A landscape with many valleys, sampled at points; each row gives a point and its height.
A ball rolls from a point to the lowest of its 2 nearest points, and stops where none of them is lower. Distance is the straight distance between rows; heights are no part of it.
sur (h 135): [-25  15   1 -48  13   8  23   1   7  19 -14   6  30  26  12   1 -19   4
   4 -15]
bulav (h 283): [ 27   3  -1 -13 -13  -7 -14  17  17   4  -9 -15  11 -11 -35  -7   5 -11
   6  -2]
kig (h 434): [-20   0 -18 -50  20 -18  19 -10   0  28 -11 -11  37  -5 -12   9  12   8
   3  19]
setoz (h 244): [-19   6   5  -2 -11  -6  21 -23 -26 -10   7  -1 -24  37  55 -10  -5  19
 -10 -25]
Guziv (h 221): [-29  13  -1 -29   5  21  22  17  -5  20 -19   0  21  35   8 -18 -17   1
   8 -32]
Gaf (h 361): [ 28 -37 -21   9 -28  -8 -11   8 -10  -8  21 -16   0 -25 -41 -15  38   0
 -10   9]
Bel (h 501): [ 45  19  28   3  -3  26 -14  -1  39  27 -16   8 -28   0  28  -9 -22 -14
  12  -2]
gekal (h 468): [  7  11  15  14   4  -5 -29  11  14  -9   1  18 -12 -10 -16  24  -1  -3
   0  28]
tad (h 330): [-10  21  19 -13  30 -17  11  -4   8 -29   0   4   9  -4  10  27 -19  -2
   4 -12]
nesu (h 222): [ 25 -39 -29 -32 -10  -1  10  -7   3 -26  15   3  38  -7   0 -29  30   9
  11  13]
bovum (h 272): [ 26 -17  13   3 -20  10  -4 -11  -1 -45  21  19 -24   0  44  -6  -5  15
  -9  -1]
zasan (h 245): [-36   1 -24  24   6  14   9  -7 -30  50 -12   0 -32   4  10  -5  13   6
  -4  15]
Guva (h 254): [  7 -19 -23   2  -9   2  13 -12 -21  23  17 -25   2 -16  -2 -23  22   0
   1 -11]
mase (h 543): [  3  19  32  30   6  11 -17   0  19 -10   0  16 -23   7  18  13 -23 -14
   0  -5]
guvas (h 452): [ 25   9  14  18  -7  14 -22  10  20  17  -3   7 -20  -4 -11  -7  -7 -14
   5   4]
kebe (h 182): [ 25 -24 -14 -18 -17   4  18 -33   0 -29   7  -5   5  -9  46 -28   3   9
   6  -9]
Vaz (h 366): [-16  11   8  34  -4  -4 -18  22   0  -2 -15  -5  10   8 -40  -3 -25 -29
   0 -13]
Lugan (h 475): [-17  34  28  40  20  15  -5  -8   9  17 -27   3 -25  13  18   6 -35 -21
   3 -21]
sol (h 491): [-18   9   7  -8   7  -4  19  18  -5   5  -3 -14  36   8 -10 -10 -27  -8
  10 -43]
fof (h 426): [-26   5  18  31   1  19 -10  26 -11 -28  -2  20  14  30 -23  -9 -25 -20
   0 -28]
sata (h 237): [-27  24   6 -13  30 -25  23 -12   0  21 -19 -23  14 -10   1  20 -23  -5
   5 -20]
bipuz (h 562): [  7  15   0 -18  20  -3   8 -27  13  39 -16  -8 -11 -17  20  14   6   3
   3  23]
kotem (h 274): [-42  -8 -20  26   1   9   1  -5 -34  26   5  12 -28   7  10   6  19  13
 -13  23]
nide (h 387): [  9 -12  23  19  -1   5 -22  -1   2 -38  27  30 -27  -6  25  26   7  22
 -15  23]
Nub (h 502): [ -1  12   3 -35   0  26 -17  14  22  30  -8  36  -1  17  -1  10   6  11
   3  45]
loz (h 393): [-39  19  -2 -14  14 -11 -15  24   4   0  -5  19  19  11 -35  27 -14  -4
   0  24]
dapef (h 593): [-23   1  11  43   0  25 -23   6  -9   5  -8  28 -25  16  -4   4  -7  -5
  -8  19]
Lanas (h 357): [  9  12  16 -33  26  -9  19 -11  19 -35  -7  10  17   1  24  15 -19   5
   8  -5]
Gok (h 390): [ 15  -4  12  -2  -9   6   9   0   0 -41  19   7  -1   5  22  -5 -19  -2
  -1 -28]
Bure (h 201): [  3  24  11  -2  14 -24  -4   2  19   6 -25 -21   3 -17 -16  17 -12 -13
   6  -6]
Tos (h 488): [-24  31  35  32  12  21  -7  -4   7  -3 -25  17 -28  35  31   6 -29 -11
  -1 -20]
mab (h 164): [ 13  -8  -4  13   6 -23  -5  -5  -5 -22  14  -4  -9 -26 -15  15  20   6
  -5  14]
Bonu (h 224): [ 19 -20 -18 -19   5 -19  14 -11  -1 -15   3 -19  28 -19 -12 -11  24  11
   6   3]
Vemu (h 317): [ 46 -13  -1 -14 -27   8 -18  23  19  -1   2  -5  16  -4 -36 -27   8 -16
  10  -4]
Tikuv (h 566): [-26   0  14  17 -14  10  -4   0 -18 -15   5  25 -30  41  33  -1   3  20
 -14  -4]
fadad (h 367): [ -4  -8  16  48  -4   0   8  -2 -14 -25  19 -17  -4   1   0 -16 -25 -23
  -6 -57]
Bagis (h 561): [-46   0   7  33   0  15  -9  -3 -24 -15   5  26 -24  31  16  15   4  13
 -15   9]
refal (h 396): [ 21   4  19 -15  -9  15 -10  -6  18 -20   0  26 -18  11  45   6 -11  16
   0  14]
metur (h 320): [-28  -7  -9  56  -2   5   2   4 -32  19 -10 -14 -12   3 -21 -21  -9 -23
  -4 -19]
Zup (h 450): [ 28  -3  10 -25   4   3 -12  10  20 -27   7  26   9  -2  -4   8   4   6
   6  25]
zed (h 591): [ 34  14  20   1  -7  12 -10  17  26   8 -10  -3   1   2 -11 -18 -25 -24
  13 -24]
vad (h 372): [ 13   6  26   9  -3  17 -22   7  17  -4   5  29 -25   9  28  16  -9   9
  -5  18]
mebal (h 542): [ 11   6  -8  11   7  -4  -6 -21   3  47  -7  -6 -35 -30   9  16  20   8
  -3  41]
toban (h 247): [-22   2  -6  28   6 -41  -6   2 -11 -37   0 -21   6 -23 -34  31   2  -3
  -8  -1]
pubu (h 506): [-22   5  20  25   0  18 -24  12   1 -24  11  38 -13  22   5  20  -9   4
 -10  15]
zefu (h 350): [  8  -1  -1 -41  16  -3  21 -24  19 -15 -12   6  22   2  34   1  -7   7
   9   2]
Fakug (h 612): [ 49  -6   0 -29   3  -1  -4  -5  34 -11 -17   3  19  -8  -2 -15   7  -1
  18  21]
lud (h 343): [-32 -17 -31  23  -6 -27   1   5 -33   5  14 -19   6 -14 -33  10  13   0
 -11  11]
biv (h 479): [ -7  15   6 -31  15  -6  20   3   7  11 -10 -15  34   2  -2  -1 -22  -7
  11 -24]
dudot (h 319): [-13  -2 -23  -8   1 -35  11   3  -2   6 -28 -42  18 -30 -33  25  10   9
  -3   1]
Subal (h 300): [-16 -18  -9  47  -7  15  10  -2 -29  23   4 -13 -25   2   0 -28   4 -13
  -6 -29]
Bodan (h 321): [ -4 -15 -15 -56  11  -2  26 -20  12 -13  -7   3  43   6  26 -11   2   7
   9   4]
kif (h 362): [ 23  23   0  21  -5 -17 -15  -3  27  30 -39 -37 -26 -34 -17  18  -6 -19
   5   4]
difi (h 460): [-10  12  -3 -38  14  -9  11   2   7  16  -9  -3  31  -1 -17   6  -3  -1
   8   4]
ter (h 302): [-16  21  19  19  24 -17  10 -10  -2 -22   5  -8   0  -7  12  21 -23 -11
  -2 -28]
bod (h 609): [-21 -13   9  30 -11  15 -20   3 -16 -14  21  32 -28  16  17  14  12  19
 -20  20]
nug (h 352): [ 21 -29   3  -7 -32  23 -12  25  -1 -44  36  35   5  15  -3 -16   4   6
  -6   5]
nuf (h 310): [-26  26  16  23  21 -23 -18   2   5 -20  -7  11  -2  -8 -16  43 -15 -11
  -4  22]
Tes (h 326): [  3  16  -7  29  -7 -15 -13   5  11  37 -29 -33 -15 -17 -25   3 -13 -24
   3  -6]
tuk (h 382): [-33  -1 -19 -14   1 -27  18   8 -22  23  -8 -30  36 -11 -29   5  -2   3
   1  -9]
kemub (h 369): [  4 -15  -2  25 -22 -16 -15  24  -4 -30  12 -14  12 -11 -48  -3   0 -17
  -8 -18]
nem (h 370): [ 19 -14   7   1   5  -1  -2  -6  -2 -42  23  20 -13 -10  21  13  13  21
  -4  18]
bik (h 324): [-16 -22 -12   7  -3  -2  -9   4 -23 -18  37  23  -7  -7  -7  16  30  19
 -14  32]
denof (h 323): [ -4  16  17  34  13 -16   0  -5   1  -7  -3 -22  -3 -13  -5   7 -25 -23
   1 -33]
Kul (h 541): [ -3  16   8 -37   6  15  -6  21  21  10  -5  26  17  22  -5   3 -11   1
   8  11]
mov (h 503): [-19   6 -17  -6  16 -19   7 -12  -9  30  -4 -14  -5 -18  -9  18  11   5
  -5  23]
dar (h 346): [ -8  19  23  47   3  -4 -16   7   4 -15  -8  -8   2   3 -23   3 -34 -31
  -1 -26]
vifu (h 495): [ -7 -17 -19 -23 -16  14   0  32 -14   2  19   9  37  16 -33 -22   7   0
   2  -7]
suzus (h 240): [-30   2  -9 -20   5  12  20   8 -19  12   4   0  21  22   5 -11  -5   5
   2 -25]
fubi (h 621): [ 39  11   8 -19   9  -5  -6  -6  31  11 -20  -2   2 -16  -6   4  10  -2
  11  24]
Kat (h 470): [  3  -2  -8 -35 -11  34 -16  26  12  23  -1  33   8  26 -12 -12  10   8
   5  29]
sifo (h 444): [ 12 -12 -13 -39 -26  41  -6  23   9   8   2  31  14  37   4 -31   7   8
   8  12]
bune (h 523): [ -9   5 -25  12   8 -21  -1 -15  -9  47 -11 -21 -26 -29  -5  19  17   1
  -5  36]
Tel (h 335): [ 10  -5  -9 -29  10 -29  25 -15  11  19 -31 -45  42 -20 -13  -6   6   5
  12 -18]
kopoz (h 385): [ 19 -31 -14   0 -12 -15  -4   5 -13 -31  27  -3   9 -18 -30  -4  30   7
  -4   9]
liso (h 631): [ 47  17  12 -18   3   6  -8  -8  38  32 -26 -13  -2 -12   0  -8  -5 -15
  17   8]
Gerib (h 292): [ 44 -19  18   3 -19  20 -21   0  15 -29  15  23 -26  -4  39  -3  -4  14
  -6  15]
Vutol (h 151): [ 11 -26 -13   9  -9   2   1 -10 -21  -6  33   1 -13 -18   1  -3  29  10
 -11  11]
fak (h 329): [ 37 -27 -20  15 -28  -3 -16  -3  -5  19  12 -20 -15 -27 -30 -17  40  -2
  -5  20]
soga (h 386): [ 34  -1  -5   4 -18   7  -5   6  11  40 -11 -31   3 -11 -23 -32   0 -19
  11 -21]
Zile (h 349): [ 55 -11  -1   0 -32   4 -16  14  22  14  -9 -26   9 -12 -33 -32   5 -22
   9 -19]
Sili (h 605): [ 53   0   7 -34 -10  13 -18  14  39   2 -12  11  17   0 -15 -20   2 -10
  19  18]
bovaz (h 539): [-25   6  -4 -24  16  -4  18 -15  -9  -3  10   9   4   6  20  20   6  14
  -5   9]
pav (h 417): [ 14 -22 -19 -35 -42  21   4 -12   0 -12   6  11  11  29  39 -47   0  10
   5  -7]
Biz (h 436): [ 54  -7  11   5   6 -19  -4   5  27 -59   1   5   0 -18 -16   4   6  14
   6  12]
pef (h 483): [-28   6   8   0  11  -5   9  -3 -12 -29  18  12   4  11  15  20  -7   6
  -7 -15]
misep (h 447): [ -4   9  -5   1  17  -8  20 -31 -10  29  -1 -24 -15 -18  27   7   4   1
  -1  -9]
Gam (h 481): [ -8  -5 -22 -17  22 -20  19 -31 -13  24  -2 -19   0 -27   4  15  31  15
  -5  29]
laper (h 603): [-16 -13   6  48  -8  20 -25   1 -13   5  11  26 -36   5   3   8   8   7
 -16  28]
buzuz (h 571): [ -4  -6  19  23 -15  25 -12   9  -4 -11   8  24 -31  29  25  -6  -3   8
  -9  -2]
Kagus (h 356): [-17  -3   6  52   2  -9   9  -7 -22   2   4 -29  -2  -8  -7 -12 -20 -21
  -3 -51]
Gir (h 511): [-14  25  22 -16   6  17  -3  16  16  -9  -8  26   0  34  15   9 -26  -3
   3  -9]
muli (h 507): [ -6 -19 -23 -30 -14  15   6  14 -16  -3  25  14  25  16 -10 -13  18  11
  -2   7]
leluv (h 462): [  9  -5 -15 -10  17  -9  22 -42  -6  28  -2 -21  -8 -24  27   3  28   8
  -2  13]
nime (h 345): [ 29 -16   6  15 -17  -9 -14  16   5 -28  14  -8   3 -15 -32  -9   6 -12
  -2 -11]
Gomi (h 228): [-18   3 -18 -22  -4 -11  -2  24  -3  24 -11 -11  27  -1 -41  -1   0  -3
   7   9]
vira (h 271): [-51  16   2 -13   7   5  16  -1 -17   2  -6  14  -9  45  30   8  -4  17
  -7 -11]
voto (h 581): [  2  -2  19  35  -9  31 -22   9   5  12  -5  21 -35  15   8  -7  -6  -4
  -5   3]
pizuz (h 280): [  3 -13 -10  26 -10   7   7  -9 -19  20  18 -13 -19  -8   5 -17  11  -2
  -6 -17]
ragun (h 427): [ 20   8   5  16  -3  -5 -18   0  13  19  -5  -6 -22 -20 -12   7   7  -8
   0  16]
Vedon (h 214): [  1   4  -4  -3  -4  24   6   7  -1  27  -3   2  -4  14   4 -20  -3  -5
   4 -17]
Tagun (h 363): [-29 -11 -29   6  -4 -36  13   2 -30  11   0 -37  20 -24 -30  12  11   5
  -7  -2]
lun (h 210): [-33  -2  -2  17  15 -29   2   0 -23 -34  21  -3  11 -13 -18  24   2   2
  -8  -3]
Riv (h 149): [ 30 -24 -10 -11   2  -7  28 -29   0 -38   5 -17  18 -18  33 -27  -3   5
   9 -25]
bov (h 295): [ -3   9  -7  15  -4 -14  -6   8  -1  21 -12 -24   2 -11 -29   0  -8 -17
   3 -11]
Suris (h 150): [-19  31   6   1  20 -35   2  -3  11  21 -40 -32   7 -17 -17  28 -25 -15
   4  -7]
zafup (h 355): [-25  14   6   1  13 -19 -16  13   2 -20   5  13  10  -2 -29  30  -4  -2
  -5  21]
seler (h 102): [ 26  -8 -18 -12 -23  24 -15  23  10  49  -9   0   3   5 -34 -33  16  -9
   8  16]
lidi (h 576): [ 28  31  32 -10  16  -7  -9   7  40  -9 -23  -4   4  -6  -2  11 -32 -20
  17 -14]
Mesi (h 318): [-15 -11 -19  22  -6 -13  -7   2 -24   0  22  -2 -10 -16 -22   7  20   2
 -12  15]
gemeb (h 379): [ -3   8  10 -47   5  -2  18 -13  10 -44  -2  18  15  18  44   6 -22  12
   3  -6]
Pirek (h 469): [ 19   8  21  -7   5  -3 -28  21  22 -31   7  32   2  -5 -18  25   3   6
   3  33]
Kose (h 448): [ 15   2  15  29   4  -9 -31   1   8  -4   6  13 -29 -24  -3  27  11   6
  -6  37]
zop (h 220): [ 23   1 -24 -14 -19   7 -19  11  15  60 -22 -15  -1 -11 -34 -15  18  -8
   8  25]
giga (h 211): [ -7 -36 -17   0 -33  23   4   8 -29 -17  33  22 -14  30   8 -25  27  20
 -15  -4]
kefu (h 225): [-34  19   4 -38  11   8  18  -3  -1   9  -9  16   7  40  27   9 -12  15
  -5  -9]
rog (h 537): [-34  11   1  20   7   5  11 -21 -21  10   6   4 -31  14  37  14   2  13
 -13  -6]
gupif (h 389): [-32   1  -5  19  -4  -2  -7  31 -17   4 -12  -3  23  14 -43 -11 -18 -16
   3 -12]
tuki (h 639): [ 44  21  11 -13  19  -9   6 -23  35  24 -35 -25  -8 -25  12   0  -1  -8
  11   4]
nasil (h 508): [-36  -6 -10   5  -3   3  27  14 -33  17   3 -18  30   9 -12 -23 -10   1
   5 -43]
Per (h 197): [-30  32  14   7  28 -29   7  -8   5   5 -16 -19   6  -9  -6  31 -31 -15
   1 -16]
Pes (h 457): [  1  -9   5  18 -16  14 -25  36   3 -16  10  18   9  16 -45 -16  -8 -18
   1  -4]
kar (h 599): [ 36   5   8 -20 -12  21 -12  16  24   8  -3  10  11   9  -8 -22 -12 -16
  15  -4]
vol (h 159): [-15  -8 -19 -12  -8  29  16   8 -19  38 -10  -1  -5  23   8 -30  13   5
   2 -16]
Bemu (h 101): [ 28 -14  -2  10   1  -6   0 -18  -5  -2  15  -5 -19 -25   7   2  24   7
  -4  17]
nokek (h 205): [-17  -2 -12 -20  -9  17  25  -2 -15  19  -3  -6   8  31  26 -26  -2   9
   1 -29]
Nar (h 347): [ -6   3 -11 -29  12 -31  15  -6   7  16 -26 -36  31 -21 -26  13   7   7
   7   1]
viro (h 235): [ 17  -8 -14 -34   5  -6   2  -7   9   6   0   3  22  -9 -11   0  24   9
   5  29]
Riba (h 261): [  7 -13 -20 -11   4 -15  16 -18 -10  17   2 -30  16 -21  -4  -7  21   3
   1  -3]
fepe (h 312): [ 56 -23  15  -5 -17  19 -29   8  21 -27  14  31 -11  -7  16  -6   5  13
   1  32]
Pufi (h 395): [ 21  13  -2  28  -4 -13 -23  -7  16  39 -23 -21 -39 -31 -11  14   8 -13
   0  26]
tomun (h 380): [ 22 -20  -2  -9  -8  -2  12  -1  -6 -48  25  -1  16  -7   8 -17  -6   0
   3 -23]
gor (h 216): [-33   7  14  48  10   0 -17  -4 -16 -27  10  22 -10   8  -8  28 -13  -7
 -15  20]
pek (h 461): [ 30   1  11  -9  19 -11   8 -13  17 -41   2   7   1 -15  17   8  -4  13
   7   8]
vemeb (h 413): [ 13   6 -11  12  -7  -4   5  -4  -2  50 -14 -38  -5 -17 -14 -21  -1 -17
   8 -19]
Nit (h 232): [ 24 -23   1  20 -11   3  13 -17 -16 -18  30 -11 -21 -16  26 -15   9  -1
  -7 -21]
rodu (h 185): [ -4 -34 -16  13 -23  15   0   4 -28 -10  40  14 -11   1  -4 -10  27  12
 -15   7]
revav (h 378): [ 12  -5  15  23  -1  -1  10  -1  -8 -39  23  -8  -3  -5  14  -9 -21 -14
   0 -47]
kati (h 341): [-11  -6  -2  60  -8 -10  -4  -2 -20   1   2 -25  -8 -10 -25 -12 -12 -23
  -8 -26]
Pud (h 204): [-32  20 -14  14   8 -31  -4   4   1  27 -31 -23   0  -9 -26  26 -19 -14
   1  11]
Fered (h 285): [ 35 -29 -14 -18 -15 -10  11   0  -2 -11   3 -27  41 -15 -15 -33  11  -5
  10 -22]
kase (h 446): [-18   9  15  38   6  17   6   3  -9   3 -13  -4 -14  16   8 -16 -24 -20
   3 -43]
noko (h 430): [  6 -10 -14 -42 -30  30   5   4   3   7  -4  19  12  43  27 -39   1   9
   5  -2]
ripif (h 405): [  8 -13  -7 -25 -25  12  10 -10  -7 -25  14  11   3  24  37 -23  -6  12
  -1 -13]
Kekup (h 429): [-57  16  -7  -7  23   0   3  18 -11  10 -11  18  16  20 -17  18 -15  -1
  -2  12]
maruk (h 574): [ -4   2 -11  -9  -4  16  10 -16  -6  36   3   2 -18   5  26  -3  17  10
  -4  11]
rokol (h 152): [  4   2 -27 -15 -17  -6  -9  19   5  41 -19 -19  11  -8 -40  -6  10  -6
   5  17]
Tis (h 209): [ 15 -15 -13  -5  -9   0   0   1  -7   6  15  -5   6  -9 -14 -12  17  -2
   0   2]
tanif (h 473): [ -2  -7  -4   2 -21  -1 -20  41   4 -13   3   0  29  10 -58 -13  -8 -16
   5 -15]
givag (h 484): [  2  -9  -7 -18 -15  -3  -3  32  -2  -5   8  -8  39   5 -42 -17  -3  -7
   7 -17]
Dabuk (h 333): [ 30 -26   8 -10 -29  24 -25  20   8 -30  27  40  -9   9  11  -8   8  15
  -6  27]
san (h 114): [ 16 -18 -10  -9  18 -22  33 -27  -7 -26   5 -24  22 -21  17  -8   7  11
   6 -20]
Fus (h 540): [ -4  -9 -24 -27  -2  14   2  -5  -4  39   5   4   8  -1  -4  -8  25  10
  -1  28]
voma (h 265): [-17  14  15  36  16 -14 -19  -7  -2 -12   7  11 -18 -12   0  33  -6  -4
  -8  20]
bilu (h 435): [-31   5  18  36   5  21   1  11 -16 -19  -9   9  -3  31   0 -10 -23 -16
  -3 -33]
ziki (h 544): [-33  23  18  28  10   8  -2 -17  -5  11 -14   8 -37  24  41  14 -12   6
  -7 -10]
nefan (h 553): [-47  19  20  34   9  17  -8  -4 -14  -3 -18  25 -26  37  23  15 -10   1
 -10   2]
kep (h 407): [ 20  -7  -6  -8  -7 -21 -11  20  10 -34  -2 -10  18 -15 -44  12  15   1
   1   4]
rif (h 449): [ 45   2  22 -11  10  -7  -4   5  28 -54  -3  12   6 -11   2   0 -14   2
  14   2]
Vagu (h 432): [  3 -23  -8   9 -26  10 -26  37  -6 -11  22  23   7   8 -50 -16  14  -5
  -5  14]
ras (h 256): [ 13 -30 -26 -32 -10  -3  15  -3  -8  -6  14 -15  52  -5  -6 -31  20   5
   9  -7]
Lurom (h 499): [-23  26  31   9   4  12  -7   3   9 -15  -9  24 -19  37  31  13 -25   3
  -2 -14]
zab (h 336): [-13  12  17  -8   1  19 -17  11  12   4  -2  36 -18  23  19  18  -2  13
  -5  26]
lon (h 253): [-25   9 -15  17   3 -17 -12  14  -5  18 -13  -9   3  -2 -32  12 -11 -12
  -1  15]
dip (h 580): [ -5   8  -2 -13  17   1   1 -21   4  28  -3  10 -17 -13  24  24  20  17
  -5  39]
Geloz (h 546): [ 14  16  10 -16  26  -9  14 -24  17   9 -14 -10  -5 -15  19  12  -1   1
   6   4]
Les (h 236): [-31  -6  -1  11 -11  -1  19 -12 -32 -22  23   3 -17  31  35  -7   4  17
 -16 -29]
muber (h 527): [ 19  10   6 -45   2  18  -9   9  31  11  -6  29  11  10   8   5   1   5
   7  34]
lomi (h 557): [  1   5   3  -3  10   2  14 -14  -3  -8   9  -2  -7  -3  26   7  -3   1
  -3 -12]
Pufam (h 288): [-28  18   9 -30   4  15   0   6   7   7  -5  30  -4  35  21  16  -4  17
  -3  16]
mut (h 255): [  8   4  -2 -13   1   4   5   6   3  10   4  -7  12  -3  -6 -10  -3  -7
   5 -12]
Daba (h 485): [ 19 -12 -11  -1  26 -30  21 -23  -1 -35   6 -12   4 -23  -2  10  23  25
   0  12]
negup (h 476): [ 21  -7   2  -3  26 -16  23 -30   2 -34   7  -3  -7 -21  29  12  11  21
   1   9]
tuluv (h 559): [  6  -6 -14 -31  -1  14   7 -19   6  27   0   7   2   4  27  -3  23  13
   1  28]
tig (h 406): [ 15 -20  -5   1 -19  -4 -18  25  -3 -30  27  13  10  -6 -41  -2  19   0
  -3  13]
kotes (h 526): [-14  27  15 -15  12   7  -9  22  17   2 -10  20  14  18 -16  10 -24 -11
   8   0]
Loda (h 178): [ 32 -30 -25 -31  -1 -15   9 -10  21 -18  -7 -12  41 -14 -11 -27  30  10
  16  17]
lagov (h 219): [ 43  -8  -9  -2 -23  23 -18   3  16  52  -6  -6 -13  -9 -14 -32  21  -9
   6  22]
fuba (h 524): [-19  15   2 -17  24 -18  11 -11  -1   8  -3  -4   6  -9   3  22   1   5
  -2   8]
Zilam (h 433): [  4  12  -5  10   9  -7   8 -16  -5  41  -8 -30 -14 -20   3  -3   1  -8
   4  -9]
Luzuv (h 289): [ 10 -13 -17 -45  16  -5  13 -16  17  -9  -7   4  34  -1  10  -7  15  10
  10  25]
bido (h 281): [-10 -14 -30   8  -5  -9   2  -7 -24  29  15 -14 -11 -23 -17   0  30   7
  -7  20]
bepe (h 252): [ 34 -26   3  15 -15   6   4 -23  -8 -26  25   3 -27 -18  41  -7  11  12
  -9   0]
dop (h 519): [ 34  21  21  -9   6  15   4 -15  31  20 -18  -5 -17   0  38  -6 -24 -13
  13 -13]
fefo (h 286): [ 34 -18 -15  10 -19  13 -11  -5   2  37   9  -7 -20 -18  -9 -21  27  -2
  -1  22]
Biba (h 555): [ 14  22  33  35   5  12 -13   2  21  -2  -9   3 -20   4   6  -2 -33 -28
   5 -28]
futug (h 278): [-12  19  19   5  22 -12  24 -22  -3 -22   4 -10 -11  -2  42  20 -22  -3
  -1 -36]
nubis (h 474): [-37  10   6  -8  21 -12  20  -3 -14 -14  11  -5  19   3   6  18 -14   2
  -3 -25]
pulu (h 226): [-16 -26  -9   9 -27   9  14  -4 -33 -25  32   7 -16  28  25 -21  12  17
 -17 -21]
piz (h 478): [ 43   8  20  10 -13  31 -26  14  32  35 -13  16 -27   2   4 -16  -9 -11
  10  14]
tuva (h 515): [-46  -6 -13  21   4   9  14  13 -36  12  -2  -6   8  14  -9 -18  -4  -5
  -2 -29]
bek (h 521): [ -6 -11 -21 -36  -4   9  10  -2  -6  16  10   2  25   8   2 -11  16   6
   2   8]
Fiti (h 500): [-25   2   3   5   4   8  25   9 -19   4  -1 -12  17  18   7 -20 -21  -7
   6 -56]
rurem (h 414): [ 29  -6   4 -30 -20  21  -6 -10  21 -12  -6  21  -2  12  45 -15  -7  11
   4  15]
vola (h 493): [-29   6  17  16   6   1  -9   1  -6 -37  22  30  -9  12  15  30  -6   9
 -10   3]
varo (h 227): [ 12 -11 -26  -8  -1 -18  -1 -11  -6  20  -2 -19   2 -26 -20   4  37  10
  -2  29]
nifi (h 348): [ -6 -12   3  -3   6  -4  -9   3 -10 -39  30  31  -4  -7   6  28  20  23
 -12  33]
nugif (h 549): [-10  -6  -3  -8  -3   6  11 -13 -13 -10  18  10 -12  10  32   8   9  19
 -10   1]
tunu (h 394): [ -1   7   6 -26  -9   4  11  -8   2 -28   8  14   0  24  42  -2 -15  12
  -1 -11]
Zimim (h 531): [-51  10  -4  30  12   8  12  -8 -28  16 -12   2 -20  18  17   5  -5   0
  -7 -13]
Ses (h 313): [ -8   5  -3 -23  17 -24  32 -21  -2  33 -18 -42  31 -18   2  -2  -6  -2
   8 -23]
giv (h 409): [-35   4   2  22   6   7  -7  19 -16 -11   3  13  10  19 -23  -2 -14 -13
  -1 -11]
fikis (h 425): [ 32  -4   0   7   6 -28   0   6  20 -51  -7 -15   7 -20 -32  13  10  13
   5  -1]
kepi (h 532): [  8  20  13 -18  11   9   9 -15  18  21 -13  -2  -8   6  29   4 -16  -6
   6  -8]
Nese (h 568): [ 14  39  35  18  14  -6 -12   3  32   6 -20  -8  -9  -6  -2   9 -36 -30
  13 -23]
fesik (h 456): [-50  19  -1 -11  24 -11  17   3 -11  13  -3   0  16  10  -2  18 -19   1
  -2  -9]
zaz (h 583): [ 50  19  26  -7   3   3  -7   2  36  -6 -14  -6  -4 -11   4 -10 -26 -21
  17 -17]
tiro (h 212): [ 15 -23 -11  -2 -19   8  18 -22 -16 -17  25  -7  -9   1  40 -20   7   7
  -6 -17]
Ropi (h 530): [ -2  12  36  46  -2  24 -20   9  12 -19  -5  26 -20  24   5  -2 -28 -18
  -2 -17]
nid (h 458): [-24  25  12  25  15   4   4  -5  -2  16 -12  -5 -11   7   7   5 -25 -15
   2 -25]
peda (h 525): [-49   1  -4  14   3  18  17   5 -34  16 -19  -3 -12  29  17 -16  -1  -1
  -2 -29]
liv (h 403): [-37   4 -24 -28  11 -20  15   0 -16  40 -12 -18  25  -4 -21  10   0   7
   1  12]
kobiz (h 301): [-28 -13 -19  11  -1   2  -2  -7 -27   7  27  15 -18  -2   7  17  27  20
 -17  30]
Tuv (h 287): [ -9  -2 -15  17  -1 -38   2   1  -6 -13 -15 -39   2 -34 -31  25  12   0
  -8  -3]
Tapo (h 520): [ -7  -1  35  44  -9  31 -32  19   4 -27   2  39 -18  27  -4   3 -16  -7
 -11   7]
vina (h 279): [-24  16  -5 -30  25 -13  29 -20  -3  44 -19 -25  20  -7   7  10 -13   2
   2 -10]
kero (h 258): [-17  17  15  -3   5  -7  21 -27  -8 -14   6  -6 -20  17  59   9 -17  12
  -5 -31]
Kufaf (h 146): [ 10  -5 -20 -27   7 -22   1  -7   9   6 -17 -17  16 -23 -28  12  30  14
   1  29]
Napuz (h 560): [ 26   4   4  -5  13   1 -14 -13  16  24  -7   7 -22 -23  13  19  19  13
   1  45]
Gutu (h 208): [-32  -4 -23   2  -2  23  16  -3 -28  51 -18  -2 -26  20  17 -23  19   9
  -3  -1]
nuso (h 170): [-32   1   2  44   7 -19 -12  -3 -22 -32  17   6   1  -7 -21  25  -5  -9
 -14   8]
Fumon (h 424): [ 17   9   6  31   2 -17 -32  -4  15  18 -15  -4 -38 -33 -10  27  13  -1
  -5  44]
Mape (h 246): [ 14  13  -1 -16  -4 -20  -9  12  24   4 -27 -26  14 -20 -34  14   0  -7
   6   1]
dob (h 388): [ -5 -12 -11   3 -20 -23 -14  31  -4 -32   7 -12  28 -11 -56   7   6  -4
  -4  -6]
gerug (h 431): [ 27  -9   0 -31  -5  12   1  -3  16 -22   5  20  11   4  22  -6   0   6
   9  13]
Bugov (h 569): [ -3   5  -1   2   6   2   2  -9  -2  19   6   1 -14  -9  11   8   6   2
  -4  10]
busov (h 315): [ 40 -18  -5   2 -13  -9   3   2   2 -14   8 -25  13 -19 -21 -21  10 -11
   4 -20]
dek (h 368): [ 15 -26  -6 -13 -22  10   3  12 -11 -46  34  19  11   7   4 -15   1   3
  -1 -10]

Where does a ball stop that starts at each point below?
mase => nuso
tomun => san
negup => Loda
kase => Bemu
nefan => Kufaf
fuba => Suris
dip => Suris
muber => Bemu
maruk => seler
